The views of a scene show one set of named points, each view turned or mirrored, shifted and resized as a whole, with a little noise and some points left out.
In the rows, zero is written as 100.

Scene 1
View 1
Z_248: 101, 82, 126, 121, 89, 94, 132, 83, 99, 99, 94, 55, 97, 122, 93, 120, 96, 110, 109, 107, 80, 98, 115, 115
Z_881: 102, 62, 114, 132, 71, 104, 110, 62, 107, 90, 92, 63, 129, 108, 80, 124, 103, 115, 100, 128, 64, 90, 123, 120
Z_162: 110, 73, 109, 127, 84, 105, 137, 64, 93, 112, 119, 73, 130, 111, 110, 121, 71, 111, 92, 129, 69, 88, 118, 83
Z_241: 80, 102, 95, 119, 83, 93, 103, 68, 106, 97, 96, 83, 99, 119, 93, 108, 107, 99, 94, 125, 83, 90, 102, 107
Z_153: 100, 63, 171, 120, 109, 95, 166, 113, 93, 128, 101, 22, 85, 129, 83, 124, 72, 127, 123, 93, 92, 116, 131, 113
Z_43: 95, 76, 109, 123, 85, 101, 125, 69, 102, 109, 107, 71, 123, 116, 90, 113, 88, 113, 95, 127, 74, 92, 119, 101
Z_747: 120, 72, 107, 126, 77, 99, 132, 57, 90, 94, 113, 65, 127, 113, 107, 125, 90, 104, 99, 122, 66, 83, 118, 99
Z_791: 102, 63, 140, 127, 92, 102, 144, 86, 97, 113, 104, 48, 108, 120, 86, 122, 83, 118, 110, 111, 78, 101, 127, 108
Z_33: 78, 114, 65, 113, 94, 97, 110, 58, 99, 115, 125, 117, 117, 114, 125, 99, 83, 91, 70, 147, 84, 78, 94, 65
Z_358: 122, 64, 105, 131, 68, 102, 123, 55, 95, 83, 101, 62, 132, 108, 91, 127, 100, 109, 100, 123, 60, 84, 120, 114
Z_601: 87, 70, 181, 115, 116, 95, 166, 126, 101, 138, 96, 21, 70, 133, 74, 116, 71, 133, 124, 94, 99, 123, 129, 111
Z_528: 58, 91, 108, 121, 91, 101, 102, 81, 117, 120, 94, 87, 102, 118, 78, 103, 96, 111, 91, 141, 86, 101, 113, 107
Z_354: 127, 99, 103, 116, 90, 83, 146, 68, 80, 89, 115, 62, 97, 125, 125, 121, 89, 97, 103, 104, 82, 84, 104, 94
Z_712: 123, 112, 89, 112, 91, 86, 145, 61, 79, 90, 123, 76, 96, 125, 140, 113, 88, 87, 99, 107, 86, 74, 94, 81
Z_178: 84, 112, 87, 110, 96, 95, 123, 71, 96, 113, 120, 97, 101, 120, 121, 104, 81, 95, 83, 128, 90, 83, 97, 75
View 2
Z_601: 76, 164, 117, 102, 118, 120, 77, 81, 82, 109, 60, 118, 113, 127, 77, 95, 128, 93, 18, 42, 149, 140, 129, 109
Z_33: 70, 118, 114, 114, 100, 78, 121, 96, 104, 71, 133, 89, 132, 121, 75, 137, 91, 124, 133, 113, 99, 150, 74, 108
Z_241: 82, 128, 107, 108, 108, 87, 117, 81, 138, 89, 127, 109, 124, 108, 83, 109, 99, 110, 117, 89, 112, 131, 84, 116
Z_43: 84, 112, 109, 106, 111, 90, 98, 85, 110, 89, 110, 100, 107, 120, 94, 117, 81, 85, 96, 84, 116, 133, 92, 129
Z_528: 72, 120, 97, 115, 114, 108, 89, 64, 129, 93, 106, 90, 125, 125, 77, 88, 108, 107, 106, 77, 112, 135, 107, 114
Z_354: 98, 141, 126, 96, 106, 69, 125, 110, 102, 100, 119, 137, 107, 98, 92, 142, 79, 81, 78, 86, 129, 133, 77, 128
Z_358: 98, 104, 104, 104, 117, 84, 103, 83, 127, 104, 121, 113, 94, 113, 110, 111, 60, 61, 103, 87, 114, 114, 90, 146
Z_881: 94, 106, 99, 104, 121, 100, 90, 65, 142, 109, 109, 111, 99, 118, 103, 85, 74, 66, 97, 73, 117, 112, 102, 142
Z_162: 88, 108, 113, 107, 109, 80, 102, 100, 88, 87, 112, 100, 100, 125, 97, 134, 67, 75, 95, 93, 113, 138, 88, 131
Z_153: 85, 152, 117, 101, 120, 110, 79, 87, 85, 110, 60, 122, 103, 123, 87, 100, 109, 75, 23, 45, 147, 136, 124, 121
Z_791: 86, 127, 111, 101, 115, 99, 88, 84, 98, 102, 91, 113, 104, 121, 91, 105, 89, 75, 65, 65, 128, 131, 105, 126
Z_248: 88, 136, 113, 103, 114, 93, 101, 84, 120, 106, 107, 124, 112, 111, 90, 105, 95, 86, 77, 71, 128, 128, 97, 125
Z_712: 98, 144, 131, 99, 103, 61, 136, 119, 101, 89, 132, 134, 113, 96, 89, 153, 82, 93, 94, 96, 124, 139, 66, 126
Z_178: 78, 133, 122, 108, 99, 75, 124, 103, 98, 76, 126, 104, 125, 115, 78, 140, 93, 113, 113, 102, 108, 148, 74, 110
View 3
Z_528: 114, 116, 92, 117, 94, 107, 90, 123, 97, 86, 93, 101, 108, 100, 85, 101, 104, 106, 99, 91, 87, 93, 80, 117
Z_358: 95, 90, 77, 124, 87, 111, 98, 99, 109, 87, 103, 89, 112, 98, 82, 99, 87, 115, 100, 100, 92, 124, 91, 98
Z_747: 97, 97, 84, 120, 83, 113, 91, 97, 106, 85, 102, 89, 116, 101, 86, 91, 89, 121, 100, 97, 95, 115, 94, 94
Z_43: 101, 105, 91, 120, 87, 108, 92, 108, 104, 83, 101, 95, 114, 102, 80, 95, 93, 117, 101, 97, 93, 105, 91, 103
Z_601: 97, 125, 120, 121, 120, 107, 123, 117, 75, 73, 111, 122, 116, 118, 76, 93, 93, 119, 109, 102, 124, 83, 90, 82
Z_178: 117, 121, 92, 108, 75, 114, 80, 106, 106, 90, 92, 88, 124, 102, 103, 81, 108, 120, 101, 89, 89, 91, 90, 104
Z_791: 96, 107, 98, 122, 99, 109, 106, 106, 94, 79, 108, 105, 114, 106, 78, 93, 89, 119, 104, 100, 107, 103, 90, 91
Z_33: 119, 121, 90, 110, 73, 112, 71, 114, 111, 89, 90, 86, 119, 97, 102, 85, 110, 117, 97, 84, 80, 91, 88, 116
Z_162: 96, 105, 94, 120, 78, 111, 86, 100, 109, 79, 104, 90, 119, 99, 85, 88, 94, 125, 100, 97, 95, 106, 97, 97
Z_153: 88, 112, 112, 121, 118, 113, 128, 104, 79, 75, 116, 116, 117, 118, 77, 90, 86, 121, 108, 105, 127, 98, 94, 71
Z_248: 105, 108, 90, 119, 100, 110, 109, 108, 92, 88, 102, 101, 112, 108, 89, 93, 94, 112, 104, 97, 102, 105, 87, 93
Z_881: 100, 94, 81, 127, 92, 107, 99, 109, 103, 87, 101, 95, 107, 97, 77, 105, 90, 108, 98, 99, 89, 118, 87, 107
View 4
Z_791: 103, 84, 101, 97, 120, 60, 77, 120, 107, 92, 109, 83, 107, 94, 107, 119, 103, 90, 94, 116, 115, 118, 96, 93
Z_528: 102, 100, 109, 92, 94, 87, 97, 101, 102, 102, 126, 92, 102, 103, 119, 109, 104, 91, 120, 135, 118, 105, 73, 76
Z_178: 103, 93, 107, 80, 98, 85, 117, 117, 114, 115, 112, 92, 97, 117, 119, 96, 100, 116, 96, 120, 99, 121, 56, 90
Z_712: 100, 80, 98, 69, 100, 73, 113, 130, 124, 108, 95, 88, 87, 109, 113, 98, 106, 115, 69, 118, 95, 139, 66, 99
Z_881: 100, 87, 86, 96, 98, 70, 90, 117, 94, 69, 110, 94, 94, 87, 101, 107, 108, 84, 101, 135, 116, 117, 89, 70
Z_43: 100, 92, 94, 94, 105, 72, 96, 118, 98, 89, 113, 94, 102, 98, 108, 106, 105, 96, 101, 122, 108, 117, 81, 81
Z_747: 99, 84, 85, 88, 106, 69, 99, 127, 102, 79, 101, 95, 94, 97, 103, 101, 108, 100, 84, 121, 103, 125, 84, 81
Z_248: 100, 84, 101, 86, 104, 67, 83, 113, 113, 96, 109, 83, 99, 92, 109, 115, 104, 88, 93, 126, 118, 124, 91, 92
Z_241: 97, 91, 103, 81, 85, 88, 108, 110, 113, 98, 118, 89, 91, 101, 117, 103, 105, 93, 106, 138, 117, 121, 69, 80
Z_153: 108, 83, 114, 99, 137, 49, 53, 112, 119, 108, 108, 74, 120, 91, 110, 136, 101, 83, 90, 107, 120, 118, 113, 110
Z_601: 109, 88, 123, 98, 135, 53, 48, 101, 122, 120, 113, 69, 124, 94, 118, 142, 99, 81, 100, 106, 128, 117, 111, 113
Z_354: 101, 75, 97, 71, 105, 62, 100, 132, 130, 103, 89, 82, 90, 97, 109, 106, 106, 105, 64, 115, 103, 144, 81, 105

In a view up to two points have been moved. Name them for each view, in the order of its rows, or write -.
view 1 => Z_33
view 2 => Z_528, Z_881
view 3 => Z_153
view 4 => Z_354
